Each row is a point on a landscape with many valleys, with its height.
From any point a ball rolls to the lowest of the 3 points nearest to it. It stops when none of these is lower. Distance is the straight distance between rows; heights are no part of it.
poteb (h 95): -7  10  -6  -11  9  -13  -1  18  11  12  -3  -8  -10  8  -27  5  -23  9  9  0  -6  -5  -33  8  -2
Til (h 225): -9  35  1  1  7  -4  5  10  5  -8  -8  11  1  1  5  2  -9  9  10  6  -20  6  -12  14  3
visu (h 323): 55  23  12  8  17  -17  -13  -4  -27  10  12  22  -11  -20  42  -5  -6  5  -3  -12  1  26  7  2  7
leni (h 96): -7  -20  -6  -14  4  -27  18  -6  39  15  31  -23  -10  0  -13  4  -1  -3  -6  -8  2  8  -31  -14  6
zov (h 271): -8  -15  15  -18  -2  -4  19  -8  -8  -5  21  -24  -14  7  -9  -1  -25  -14  -4  17  -16  11  -19  11  -10
bon (h 103): -21  14  37  10  26  1  -1  25  3  -28  21  -6  -34  -46  -16  -7  -16  -2  15  3  11  -11  -43  -8  11
dinu (h 220): 11  -40  -22  -12  11  0  -1  20  43  0  -1  11  12  12  -20  -20  -24  -5  -3  1  24  -31  -27  -21  3
luzu (h 241): -13  -5  -35  -4  -5  -11  -1  17  12  35  -3  24  1  2  2  12  -5  29  15  8  10  -9  24  4  -6
Gise (h 265): -36  -29  -13  -15  -10  19  -2  24  10  19  0  -27  -8  20  -24  6  -4  10  -2  15  29  -20  34  -18  -15
lep (h 398): -18  12  -18  11  -23  32  -11  19  3  9  2  20  -4  6  -19  4  1  8  20  1  8  -38  17  -6  11
zupo (h 288): -19  -8  -23  5  -17  -33  10  -14  16  39  -7  2  28  11  27  4  24  17  8  -3  15  25  37  -19  -6
Daro (h 226): -18  -35  -50  -23  -9  7  -1  20  -3  16  9  -13  3  3  4  1  -1  30  -7  2  11  4  25  -11  -11
zimaf (h 448): -19  4  8  23  -15  23  7  -32  11  -36  -12  8  13  -5  -14  -7  37  -4  7  -4  5  -23  9  5  2
Gilo (h 295): -4  17  -15  28  -20  -21  -9  -9  40  24  -5  18  0  5  8  10  25  8  20  -20  18  1  14  -7  -1
tel (h 384): 21  10  15  21  -37  23  3  -37  -7  -7  -14  2  9  4  5  -5  46  2  0  -3  9  12  15  11  -12
nezu (h 256): -4  -44  -24  -7  5  -23  25  9  23  17  23  -53  -2  3  -3  14  -24  -26  -16  5  1  -1  -24  -2  10
dipef (h 194): -6  9  -13  9  -5  -7  -2  16  42  37  -1  19  11  19  -25  -5  -16  23  15  -14  5  -18  -7  -5  -4
rak (h 423): 26  10  6  -10  24  -19  6  18  -3  -6  8  0  6  -8  21  0  -30  10  6  -15  -15  25  -17  23  -16
gumi (h 72): -7  34  20  5  9  -19  2  -1  7  -12  5  -6  -9  -7  -27  -4  -7  -3  11  -9  -14  -20  -27  -10  10
Lofo (h 399): 13  37  9  -1  12  -8  -18  16  -8  -12  15  5  -9  -28  27  -18  0  5  7  -5  -5  9  -23  3  30
lita (h 46): -4  -8  -32  -10  -8  -5  10  -10  -22  15  -10  -15  -7  -4  25  9  19  15  16  1  5  22  54  -21  -17
keso (h 98): -8  20  20  3  8  -6  -5  11  16  -9  10  4  -16  -17  -18  -30  -24  -3  3  12  2  0  -33  8  20
Paruf (h 548): 12  10  22  17  3  37  -29  15  1  -24  -11  9  -22  -15  34  2  21  -18  -1  22  -8  1  9  6  11
biva (h 452): 10  -5  -18  -7  -2  -4  16  8  -32  9  -36  -7  10  4  31  22  8  6  0  20  -29  31  32  10  -13
ketu (h 332): 2  16  13  11  -4  10  -11  2  11  -6  -5  23  18  15  -13  15  8  6  13  9  -5  -18  0  18  5
zil (h 169): -29  -9  14  -2  -3  6  7  3  -6  -12  -6  -14  -9  15  -24  6  -14  -12  10  31  -8  -10  -11  17  -1
Fov (h 208): -1  -12  -31  -2  -8  0  18  17  4  14  -24  -18  0  17  12  22  -3  20  -1  9  -17  7  19  4  -21
lero (h 104): -21  14  36  -12  18  -7  2  -1  -6  -18  16  -12  -34  -34  -9  2  -1  -24  5  13  -6  -12  -33  -2  7
sogok (h 58): -35  2  3  -6  -6  9  7  7  35  6  1  1  -13  13  -17  -10  -3  5  15  -13  8  -11  23  -8  -9
zor (h 263): 5  -42  -35  -14  9  -3  4  5  18  -3  -7  -34  8  8  -4  7  -29  6  -21  16  10  4  -22  9  -10
filar (h 254): 17  37  19  18  -1  8  4  -19  -1  -22  -13  24  8  1  -16  -8  23  -8  -4  -4  -4  7  -8  9  12
mimuv (h 362): 23  -4  55  -7  -7  20  8  -33  -26  -7  4  19  9  -8  30  -22  38  -18  -21  -18  -2  -4  16  -2  2
seg (h 361): 27  8  36  -11  5  9  6  -38  -43  -6  21  7  19  -3  18  0  29  1  -30  -36  -16  15  21  2  3
nivo (h 482): 22  35  10  11  12  11  -37  -5  3  -26  -7  37  -12  -22  24  -6  25  0  -5  12  -2  6  -14  15  23
fip (h 395): -22  10  22  1  -10  13  3  -3  15  -26  -19  11  14  4  -37  3  27  -3  14  -2  -2  -26  -10  25  14
Gulo (h 300): -29  -12  -28  2  -10  3  -11  31  13  25  2  8  7  10  -14  -7  -9  23  4  1  2  -23  22  -9  -17
Fura (h 147): -6  28  0  5  -9  -8  9  6  2  -12  -4  20  7  -8  -18  -3  2  6  4  -23  -5  8  -29  16  14
Poro (h 471): 33  13  29  5  13  5  -1  1  -11  6  -1  17  -11  -15  35  -11  8  -6  -17  -25  4  19  9  -7  21
bel (h 268): -45  -8  -22  -21  15  -7  -1  -6  38  28  13  -12  -1  32  -7  -13  -2  -1  -12  4  9  -12  -6  -17  -17
gar (h 430): 51  11  36  1  -3  7  -17  -28  -32  5  1  29  14  -8  21  -18  31  -11  -24  -15  12  2  20  -7  6
rek (h 217): -19  -4  40  -14  28  17  17  -26  -31  -11  9  -19  2  -13  -3  -5  -21  -30  2  3  -16  -5  3  -1  1
mokad (h 49): 11  4  -9  -18  13  -34  12  -8  0  5  5  -11  2  9  -23  2  -30  1  -1  4  -10  8  -49  7  0
dip (h 114): -7  -6  -47  3  -8  -5  5  0  -4  28  -21  -1  3  2  29  14  10  15  10  -8  5  29  36  -4  -11
tem (h 171): -15  4  17  -5  24  3  -30  19  10  -16  9  -12  -19  -6  3  -8  -25  -8  13  15  -13  -12  -30  20  8
kor (h 153): -4  -18  -24  -17  -3  -10  35  -16  17  18  3  -38  6  5  7  6  -22  2  -23  2  -5  22  -14  -2  -12
bera (h 426): 12  8  24  3  16  32  -13  10  -1  -24  -1  19  -6  -18  33  -2  1  -13  2  3  -16  16  7  3  13
govo (h 348): 25  12  -1  -5  5  -7  9  0  -22  2  0  4  1  6  17  7  -1  4  0  -8  -27  37  12  6  4
fev (h 56): -23  19  30  -9  27  -1  10  1  -2  -19  15  -7  -29  -26  -20  -18  -7  -5  6  -9  8  -13  -53  -22  0
gikis (h 133): -9  -6  -6  5  -19  16  12  7  -3  -4  -19  -22  -5  23  14  14  0  6  8  8  -6  2  36  2  -1
vit (h 134): -11  -21  -13  -8  4  -18  11  -6  38  30  21  3  5  19  -32  -23  -12  -15  3  -8  24  -24  -25  -9  7
Pazul (h 253): -11  12  -10  23  -24  0  -18  -9  7  22  4  26  20  4  -5  -12  25  14  18  -21  17  -16  53  -20  -7
vap (h 216): -14  2  8  8  4  1  7  7  19  -3  -12  -16  -7  17  -37  11  -6  -6  11  4  7  -31  -17  7  0
ganu (h 145): -26  -21  -28  -9  4  4  6  12  17  20  2  -14  1  8  5  11  -7  16  -7  3  10  -4  13  -10  -13
Vabe (h 346): -2  15  -19  23  -25  15  -4  -11  -16  -5  -15  16  10  16  12  23  17  16  12  12  6  -7  25  5  4
folu (h 425): 6  41  3  10  -1  -18  -23  1  -24  -6  9  37  7  -15  18  -8  10  -6  6  -14  -11  17  -27  0  20
nat (h 338): -44  -22  -24  -21  -21  17  6  19  -8  -3  -6  -30  -14  16  9  -7  6  7  -7  7  13  -14  37  -6  -24
komud (h 219): 20  10  13  4  -11  6  23  -31  6  9  -10  -7  8  12  10  12  -2  7  1  -29  -14  26  19  -11  6
desuk (h 299): -4  -21  -28  -18  8  1  6  38  2  11  -6  -6  9  10  -9  10  -18  16  1  21  4  -12  2  13  -7
pobi (h 136): -14  25  14  11  -6  -8  25  -20  22  -13  1  2  4  -4  -13  -3  9  -1  -2  -33  -24  4  -12  -15  7
Fori (h 592): 29  -9  47  -2  21  45  -14  -7  -27  -12  -1  -6  -15  -16  34  6  8  -6  -32  -6  0  -4  19  -8  18
gav (h 381): 16  8  11  -10  34  6  4  20  -16  -14  12  -3  -10  -2  32  -1  -28  -10  -4  13  -15  27  9  18  -17
vom (h 106): -6  27  16  13  27  -14  16  -11  -4  -13  19  16  9  -10  -7  -22  -12  8  -6  -28  -26  21  -24  3  19
buv (h 50): -7  23  11  4  13  -26  14  -3  1  -2  14  3  -14  -9  -21  -11  -20  5  3  -24  -8  15  -45  -11  7
dovu (h 32): 12  -15  -12  -12  6  -26  15  3  23  12  5  -21  -9  11  -34  -5  -16  8  -8  -1  15  -11  -38  -14  8
reso (h 296): 25  15  19  20  -15  8  -18  -32  -20  -4  -13  27  16  1  -2  -9  41  -13  -6  -13  8  7  8  5  4
vupa (h 442): 25  29  18  10  -1  -8  -7  -40  -19  -5  0  29  23  -21  -8  -25  25  4  -15  -15  7  19  1  -15  -4
deden (h 350): 23  15  -27  11  -3  -14  -7  21  11  10  -29  38  14  11  -11  17  -2  5  11  -6  -2  -1  2  31  20
lop (h 101): 22  1  6  12  -15  27  24  -20  -25  4  -27  -21  -5  18  26  10  17  -11  2  -7  1  23  58  -3  -6
desa (h 150): 1  -17  -2  -10  -2  -28  13  -17  12  0  22  -30  -6  6  -1  -5  -13  9  -14  -15  -26  12  -24  -24  -10
Nasi (h 341): 20  -3  38  18  -6  1  2  -49  -38  -1  -10  32  13  13  20  1  25  -15  -17  -25  -6  1  23  6  -5
suvem (h 105): -14  8  22  -13  29  4  24  -5  -14  -1  33  -26  -12  -17  -4  -11  -12  -16  7  0  -17  17  -47  -30  0
fozot (h 339): 6  14  20  -13  29  10  8  14  -9  -11  17  -1  -14  -3  17  -4  -34  -13  -11  -5  -19  29  -17  -10  6
sug (h 2): -34  -2  -15  -7  -7  -2  20  -9  22  16  -2  -16  5  17  -14  4  -11  -2  -9  -16  9  -9  30  -19  -20
Nop (h 232): 1  -20  -10  15  0  0  10  8  48  31  17  -12  4  11  -33  -25  -16  0  21  25  23  -46  -16  -25  -5
topuf (h 174): -23  20  37  15  15  -1  -13  8  -5  -22  -2  9  -1  -16  -32  -5  -7  -8  1  12  -1  -8  -21  8  9
ridid (h 363): -34  0  -34  1  -28  -24  -23  7  8  42  -1  30  26  -2  7  12  17  17  15  -12  13  -3  41  -7  1
pire (h 155): -4  21  16  -18  4  -13  3  7  1  -7  -5  -19  -18  0  -6  -4  -22  -10  7  -6  -19  15  -31  -2  2
palo (h 412): 17  14  -6  19  -17  -10  -46  -2  -18  -3  -13  22  7  0  14  17  20  -1  21  12  18  2  25  21  -3
pas (h 57): 10  19  27  2  0  16  -12  -18  -8  -40  -6  26  -6  -21  8  -19  24  -21  5  -8  9  -7  -7  8  15
voli (h 26): 55  6  17  -9  23  -3  -29  5  -33  11  16  5  -4  -19  45  9  5  24  -28  -16  -12  28  27  -1  22
Sot (h 264): -3  -16  -32  -21  -4  -13  -3  17  18  31  -11  -2  9  6  15  -5  -18  32  15  -7  19  1  4  -30  -23
rifep (h 270): 17  1  34  2  -2  8  12  -25  -29  -14  2  12  18  5  2  -6  23  -21  -15  -26  -10  5  9  -4  1
Goduz (h 215): -10  -10  -27  -15  -11  -6  -1  14  19  22  -13  -7  7  4  5  6  -6  20  -1  2  10  6  21  -7  -23
ruzul (h 349): 14  7  -15  23  -47  15  -17  -21  -9  -2  3  -8  12  16  15  6  31  14  3  -16  28  -3  36  3  -16
vuta (h 48): 0  15  34  6  -5  9  -6  -24  8  -45  8  38  -4  -15  1  -28  46  -7  -13  1  11  -17  -22  -2  3
Tivu (h 358): -22  -12  -31  5  -12  38  -13  41  11  16  9  18  -3  13  -13  -6  -5  18  21  25  3  -44  14  -19  1
kisib (h 182): -3  -16  -24  4  -38  12  -2  8  -32  -6  -19  -12  0  2  24  18  24  16  0  -2  2  0  61  -6  -6
danu (h 119): -20  -8  -41  -11  -30  13  -3  0  -13  19  2  -8  3  7  21  17  12  20  10  -10  11  9  61  -29  -9
kas (h 157): -3  3  43  -26  27  11  13  -18  -33  0  12  -11  7  -5  -11  7  -20  -18  -13  -6  -30  14  -21  -20  -1
veza (h 238): -20  15  -1  5  -20  -11  -9  -8  18  19  -4  2  17  4  15  -4  23  11  7  -14  20  9  31  1  -11
moluk (h 211): 25  11  -25  34  -6  -2  11  -20  -9  27  -24  -3  2  4  21  18  23  6  8  -8  -11  15  49  -10  4
rav (h 239): 11  -38  -15  -11  14  -10  -10  5  5  -17  12  -21  8  2  -6  -3  -33  -18  -20  23  -6  2  -32  40  -14
Fada (h 329): 21  27  19  8  -10  11  -13  -35  -13  -21  -4  49  8  -7  15  -30  36  -3  -10  5  -1  -6  -18  8  -20
keves (h 212): -24  -51  -5  -7  -6  -1  26  15  10  16  20  -29  -20  -4  -33  10  6  -29  11  12  19  -18  -8  -2  3
kulu (h 291): -5  -40  -35  -15  -2  -6  9  20  30  15  7  -23  -2  20  -34  14  -15  -9  -2  14  8  -19  -12  6  -2
Volo (h 139): -5  18  -1  6  4  -19  -2  19  24  6  -7  25  -6  12  -24  -6  -27  13  -1  -2  1  -7  -29  5  11
Matez (h 122): -22  0  -18  8  -22  5  10  -7  -4  6  -14  -6  17  21  34  4  16  4  10  -16  1  13  55  -24  -12
tidil (h 628): 38  35  23  13  16  -8  -40  -22  -35  -17  -7  23  -11  -30  25  -21  20  -1  -10  5  13  16  10  -19  -4
kem (h 325): -34  -17  -19  4  -12  -18  17  -11  20  16  -7  -10  11  13  27  8  1  16  -5  -15  13  22  29  -24  -37
Tir (h 209): -13  -47  -18  -5  -1  23  -4  28  5  24  9  -6  -13  20  -31  -18  -6  -24  2  16  16  -32  -4  -18  -6
mobe (h 213): 1  -19  23  -8  26  17  -2  14  1  -23  15  -38  -20  -32  22  14  -32  0  -6  38  8  5  -34  8  1
ses (h 128): -3  4  25  16  -13  11  18  -19  -4  3  -12  -14  12  14  15  -5  5  -13  8  -12  -6  -7  38  -7  -15
kub (h 302): -19  -19  -9  4  6  24  6  26  8  32  1  8  2  15  -8  -3  -10  -1  12  10  2  -35  -1  -25  1
tifa (h 345): -10  33  15  9  -20  -7  -1  -7  29  -14  8  7  28  -4  -26  -7  26  8  19  -15  -10  -7  -4  12  8
guz (h 247): -15  -12  -9  -13  -16  12  26  -2  11  14  -10  -37  -20  14  2  5  -18  -4  -17  6  0  -1  13  -11  -14
tere (h 79): -13  16  21  -6  24  -8  12  -3  -20  -21  17  11  -2  -16  2  -19  -4  6  -18  -24  -18  13  -29  -11  19
Vimuk (h 266): -22  7  27  4  13  18  -1  -1  -13  -22  -10  6  -14  -15  7  5  2  -18  12  6  -4  -2  6  30  7
Vido (h 402): -9  5  22  -8  3  8  -28  25  7  -4  -7  34  -8  -4  -24  1  -10  -4  20  24  -19  -12  -21  29  22
daver (h 334): 9  -1  -32  8  -12  -31  -11  -20  9  15  -7  6  7  -2  27  11  33  10  15  0  8  -2  35  -15  0
rim (h 41): -1  35  14  -2  -13  -18  18  -23  -3  -12  2  10  21  8  -27  -10  14  15  -3  -28  -19  10  -32  -2  16
kimu (h 100): 15  -11  -13  -20  1  -27  21  0  16  10  -9  -18  11  17  1  13  -27  9  -15  6  -13  15  -19  0  -14
kage (h 237): -9  -21  10  -19  5  -5  1  5  -7  -7  -2  -22  -16  3  -6  7  -15  -15  -9  28  -9  11  -13  22  -3
makir (h 278): -2  -37  -47  -11  -5  3  26  35  -13  -4  -9  -26  17  7  0  14  -5  9  -19  23  -15  4  6  9  -25
tus (h 244): 1  3  19  7  -14  21  12  -14  -18  -20  -20  -11  -2  15  2  5  17  -25  -7  1  -15  5  19  2  3
Rem (h 137): -15  16  30  7  6  -4  13  -7  -8  -29  -11  -6  -9  0  -10  -7  -1  -21  5  -12  -10  -7  -15  1  7
kobip (h 481): 40  -13  48  -7  4  22  7  -35  -17  -16  23  18  -15  -35  22  -12  28  -8  -37  -22  8  -28  12  -4  -1
Funuz (h 330): 5  -8  -30  10  9  -1  -10  38  23  13  -13  29  13  11  -24  4  -12  17  21  17  -10  -26  -23  13  8
lumu (h 144): 5  31  -3  -3  -5  -10  8  -4  -11  -10  8  -2  -5  4  -3  -4  -15  -1  12  -6  -29  2  -35  -6  -4
sipe (h 534): 36  24  19  16  -2  -4  4  -40  -31  -18  9  37  9  -14  6  -18  36  9  -11  -27  -6  22  -24  -30  -2
Seris (h 283): 44  14  24  6  -4  12  5  -34  -30  11  -11  12  13  0  16  16  20  7  -14  -22  -22  24  18  -13  4
nemot (h 201): 14  -50  -45  -16  8  -10  13  8  35  7  16  -22  4  13  -9  14  -24  -18  -10  -5  29  11  -17  6  1
Kefi (h 183): -25  -1  0  10  -31  4  0  -8  10  -8  -10  1  6  21  6  -6  23  5  7  -13  24  2  51  -13  -2
piz (h 282): 30  -5  25  2  2  -4  -9  -14  -36  17  0  14  7  1  29  9  5  -1  -15  -1  -4  37  46  0  -2
sudem (h 154): -3  -18  -2  -10  10  5  -13  31  17  0  -12  -4  -4  9  -43  -10  -16  -10  16  19  -2  -34  -33  20  9
gefi (h 390): 13  21  -39  29  -15  -17  -23  -27  6  11  -19  21  5  2  5  15  21  13  13  2  21  13  12  7  22
dize (h 316): -3  7  -3  -3  5  11  11  -10  -12  3  -18  -32  0  17  -11  12  -2  -5  3  -1  -3  10  1  3  -14
rur (h 175): 4  5  -35  3  -3  -10  12  13  21  30  -3  1  18  -10  19  13  1  16  4  -2  9  21  29  1  -15
dazum (h 60): 6  27  21  19  -9  2  -26  -11  -17  -21  -4  33  5  -6  0  -10  26  -17  -5  5  -3  -15  -5  1  14
lol (h 298): -7  -35  -4  -8  15  4  -13  32  -15  -17  15  -30  -11  9  -25  -3  -19  -20  -8  32  0  -12  -29  30  -9
puv (h 214): -22  -63  -37  -27  4  3  16  27  16  17  18  -33  13  5  2  -10  -2  -21  -3  14  11  -15  4  0  0
vomog (h 310): 22  -26  -2  -31  10  -16  -4  16  6  -18  29  -23  -11  -10  -13  10  -26  -22  4  11  -3  7  -50  13  -3
tuda (h 292): -2  21  -13  3  -6  -9  -10  4  21  15  -14  9  1  3  -2  17  -3  9  9  -12  -1  -3  2  6  2
luvuk (h 289): 2  4  25  -8  29  6  5  10  -3  -19  7  -22  -12  -24  35  -6  -24  -11  -9  16  -18  6  -5  3  17
kated (h 223): -4  7  14  19  0  11  5  24  30  1  4  2  -6  -1  -45  -12  -16  9  17  3  -7  -37  -15  7  16
lud (h 421): 38  26  11  24  -4  -16  -38  -29  -12  -17  -24  35  18  3  9  0  20  1  10  -3  -2  -2  16  10  -7
Ruku (h 152): -29  -23  -16  -16  0  -5  13  -11  14  20  13  -24  -14  19  -15  2  -4  -14  -15  2  24  -10  14  -3  -11
vemo (h 294): -9  23  0  13  -16  -2  -5  -15  45  5  10  1  7  9  1  -3  17  21  7  -27  -5  11  13  -1  2
Nez (h 374): -8  -20  -18  -16  13  25  6  9  -14  -7  -6  -21  -10  14  -5  6  -5  8  5  28  -14  7  10  10  -26
gak (h 297): -16  -11  19  -27  11  -1  5  -6  -21  -7  24  -41  -22  -8  -25  12  -15  -38  6  5  0  -7  -34  4  -4
dafis (h 259): -8  4  7  7  -13  -6  8  11  20  -2  7  -12  -5  -8  -49  -9  -3  2  15  -8  3  -26  -39  9  13
fopig (h 312): 11  17  -6  10  -8  -10  -55  -19  -16  -13  -12  33  2  -8  10  -5  21  -9  -5  23  7  8  -4  15  1
zote (h 151): -20  -2  18  2  -5  -2  19  -9  18  -5  7  -31  -15  -1  -46  11  -5  1  -7  20  -11  -18  -8  2  -1
Vika (h 242): -12  4  2  -1  -5  17  17  10  -6  -17  -18  -1  0  18  -8  16  5  -4  23  -1  -8  -13  4  11  3
duzem (h 243): 5  -15  -24  -7  -8  -18  3  7  40  15  -6  8  1  2  -7  7  -12  25  7  -2  9  -6  -12  -8  4
lasu (h 394): -14  29  26  -7  18  10  -16  31  13  -26  -6  16  -12  -28  1  -10  -13  -3  1  -7  1  -24  -22  19  27
Mitim (h 355): -1  -51  -23  -6  -6  11  -5  37  7  -16  12  -6  -18  -3  -36  8  -22  -9  5  34  9  -20  -13  12  0
val (h 357): -32  -12  -32  -5  -17  29  -21  36  -13  4  -6  6  2  -3  -1  2  8  19  1  2  8  -28  28  0  -9
davem (h 545): 22  20  13  9  7  21  -34  -29  -28  -9  -3  21  -15  -13  31  3  23  -16  -1  -5  10  6  13  11  7
bego (h 290): 1  -16  -30  -8  -4  5  -7  29  26  23  -7  8  4  15  -29  -11  -20  22  8  27  -2  -28  -12  -14  7
bis (h 59): -12  -50  -39  -1  7  7  3  26  11  16  22  -26  -15  12  -16  -4  -5  -21  -5  23  25  -21  -7  -7  12
Kilu (h 224): 9  24  34  -9  6  -3  27  -13  -17  -1  5  7  9  -2  0  -1  -11  -3  -15  -23  -25  23  1  -16  0
rinog (h 135): 1  -1  11  -18  27  -11  -3  12  -9  -20  33  -24  -8  -10  17  -16  -44  -6  -19  22  -7  12  -45  18  -11
sagev (h 195): 22  6  0  28  -13  6  -2  -11  -37  -9  3  2  -3  11  29  27  9  -6  -4  -5  -2  21  38  5  4
lof (h 77): -9  -62  -41  -24  10  -5  15  36  17  14  20  -36  26  10  -2  7  -12  -12  -16  2  27  -9  -5  7  0
Faru (h 396): 20  -1  -27  6  13  -15  4  3  8  3  -20  -8  -1  -6  24  16  -26  3  2  -7  -16  35  13  13  -15
Kibef (h 720): 26  17  19  27  0  11  -47  -20  -12  -25  -24  41  -12  -45  30  -13  20  12  6  11  21  -19  -4  -8  -15
Zeg (h 498): 23  1  35  13  2  28  -17  -34  -15  -10  -18  39  -3  -18  16  -42  35  -14  -28  -6  6  -18  6  -4  -15
tukip (h 314): -37  -57  -26  -26  -4  -20  12  0  27  26  18  -17  9  6  -1  -11  -6  -14  -10  -12  19  14  -13  -4  6
Zul (h 262): 30  9  21  -5  33  -10  8  5  -30  14  16  9  3  -6  32  18  -7  11  -17  -18  -17  37  15  -17  19
zub (h 210): -4  16  15  17  -15  12  11  -12  9  0  3  0  8  4  14  5  16  15  -5  -13  6  -13  18  -4  -7
vasal (h 327): 1  38  16  -8  8  3  -24  7  -11  -11  1  28  -10  -18  5  -5  1  0  6  7  -7  4  -27  23  25
Mebur (h 393): -24  -6  -41  16  -14  18  -13  40  -7  11  -12  8  4  0  4  25  13  26  21  21  5  -19  33  6  5
Gevef (h 205): -22  -47  -31  -18  -1  -5  2  10  28  25  18  -18  -10  19  -19  -15  -14  -7  -16  16  15  -15  -2  -8  11
teno (h 39): -3  8  8  -10  1  -17  5  -2  1  -12  8  -9  -9  -1  -36  -9  -21  -9  -4  14  5  -4  -48  0  0
nulut (h 373): 17  -9  17  20  -34  24  -7  -36  -12  -19  -24  6  11  2  8  -3  33  -14  -8  1  11  -13  12  11  -6
ledat (h 89): 1  5  1  -13  32  -32  -6  12  -9  -17  23  -6  -7  -1  -1  -10  -51  0  -6  -8  -10  9  -65  -1  10
Puni (h 269): -14  -2  9  0  -4  12  14  -10  38  10  -2  -28  -4  9  -36  -16  5  2  -5  -9  5  -37  -14  0  6
zurik (h 416): 32  24  -3  38  -22  -4  -13  -43  3  0  -5  13  9  2  -21  3  41  16  14  -16  8  -7  10  -13  4
benet (h 468): 6  -1  -11  4  -2  3  -15  14  -33  -13  -13  21  3  1  20  12  15  -1  9  39  0  5  11  37  2
Vigek (h 34): -9  -7  7  28  -17  25  30  -11  -12  -15  -27  -22  -3  17  29  10  17  9  5  -17  5  2  54  -11  -14
Gigum (h 540): 29  30  8  9  -7  -18  -28  -24  -22  23  -10  27  11  -9  11  -6  24  3  -2  -14  -11  34  -5  -5  3
Bub (h 146): 16  -4  14  10  -17  -1  20  -30  -15  20  -9  -19  11  12  23  19  28  -11  -3  -21  3  14  65  -17  -3
dipu (h 424): -9  -14  -20  -1  -1  17  3  23  -35  -6  -15  -2  13  10  11  19  4  0  11  20  -20  20  26  26  -18
mepi (h 115): 8  -7  -6  -10  23  -24  -9  13  8  -14  31  2  -14  -18  -2  -8  -53  6  -4  6  3  -1  -56  7  15
perib (h 306): 37  -38  -31  -16  3  -31  7  13  17  -17  -10  -3  13  1  -28  11  -29  2  -4  16  3  3  -37  1  5
lekiv (h 240): -14  -63  -46  -16  1  15  -5  26  11  15  1  -15  2  -3  -20  -7  -1  3  1  20  18  -20  -17  -5  -16
kebo (h 233): -6  -28  -25  -10  9  -3  3  19  32  24  3  2  4  -1  -10  -5  -18  13  8  9  14  -5  -13  -8  -1
niv (h 435): -2  5  14  -7  6  8  4  14  -32  -8  -6  6  3  2  25  -7  -1  -14  -2  20  -16  25  29  24  -5
bif (h 446): 10  13  -16  -8  6  -20  -12  15  -5  -15  8  9  -3  -6  -4  -2  -38  7  1  8  -17  18  -28  19  -5
Mipar (h 422): -1  11  -5  14  -18  12  -40  -9  -25  -18  -16  27  18  2  -9  15  21  -7  16  23  16  -18  14  21  17
Busi (h 88): -17  12  6  0  6  -19  21  1  15  9  12  -31  -11  -11  -32  -1  -20  -9  -2  4  -3  -3  -36  -3  -4
Sitog (h 47): -12  15  31  2  -9  0  13  -16  2  -14  -6  -22  -7  -6  -25  -8  2  -15  7  -9  -11  5  1  -8  -6
gopu (h 293): 4  3  -2  26  -25  22  -9  -11  -5  -8  -15  0  11  -3  8  -10  28  6  8  -2  18  -24  32  16  -6
taz (h 64): -17  -14  -6  0  11  2  0  28  0  -12  -12  7  -4  1  -32  4  -21  -4  9  25  -4  -24  -6  17  8
bilo (h 161): -3  4  -8  -1  -6  -7  20  -11  25  14  -5  -16  -1  11  0  17  -6  14  -4  -11  -16  13  5  -12  -13
vamok (h 257): 20  -2  -22  16  0  -21  17  -26  -7  49  -18  -6  20  1  34  5  1  20  4  -4  6  28  52  -26  -4
zap (h 28): 7  28  41  3  17  9  8  -28  -27  -8  21  21  5  -2  13  1  17  5  -2  -44  -8  11  0  -21  20
selop (h 313): -17  8  -37  12  -24  -5  -23  0  -8  6  4  15  8  4  13  21  28  17  8  -5  18  -21  55  -14  1
peb (h 447): 30  36  6  5  7  -11  -26  -3  -12  1  -1  31  -10  -17  43  1  1  0  5  -6  10  17  -1  8  1
sidob (h 149): -10  -4  43  -4  19  18  12  18  -11  -16  6  -30  -37  -47  5  1  -2  -21  -7  22  11  -5  -28  -6  3
Fedop (h 1): -23  33  31  -1  11  -22  8  3  -8  -16  19  11  -11  -15  -22  -20  -19  7  -19  -14  -4  -10  -42  -5  6
tizek (h 281): 7  -25  0  -24  23  -8  -1  24  19  -12  -3  -16  -7  4  -29  15  -20  -11  -12  29  -6  6  -25  20  -3
faful (h 284): 11  17  -3  7  -4  -5  -1  -8  2  -1  -11  7  1  10  12  25  6  2  6  -2  1  13  21  7  1
Badu (h 311): 3  11  33  -13  9  12  2  -12  -23  -11  17  3  -7  -1  25  -15  -4  -10  -1  -16  -23  18  12  -3  9
Vef (h 189): 18  -33  -9  -16  26  -27  -11  15  -6  3  15  -8  3  -2  12  -1  -49  -7  -23  6  -4  23  -36  8  -22

Where does a ball stop that starts at each point below?
daver => lita
ridid => lita
Gilo => lita
benet => vuta
Mipar => vuta
Mebur => lita
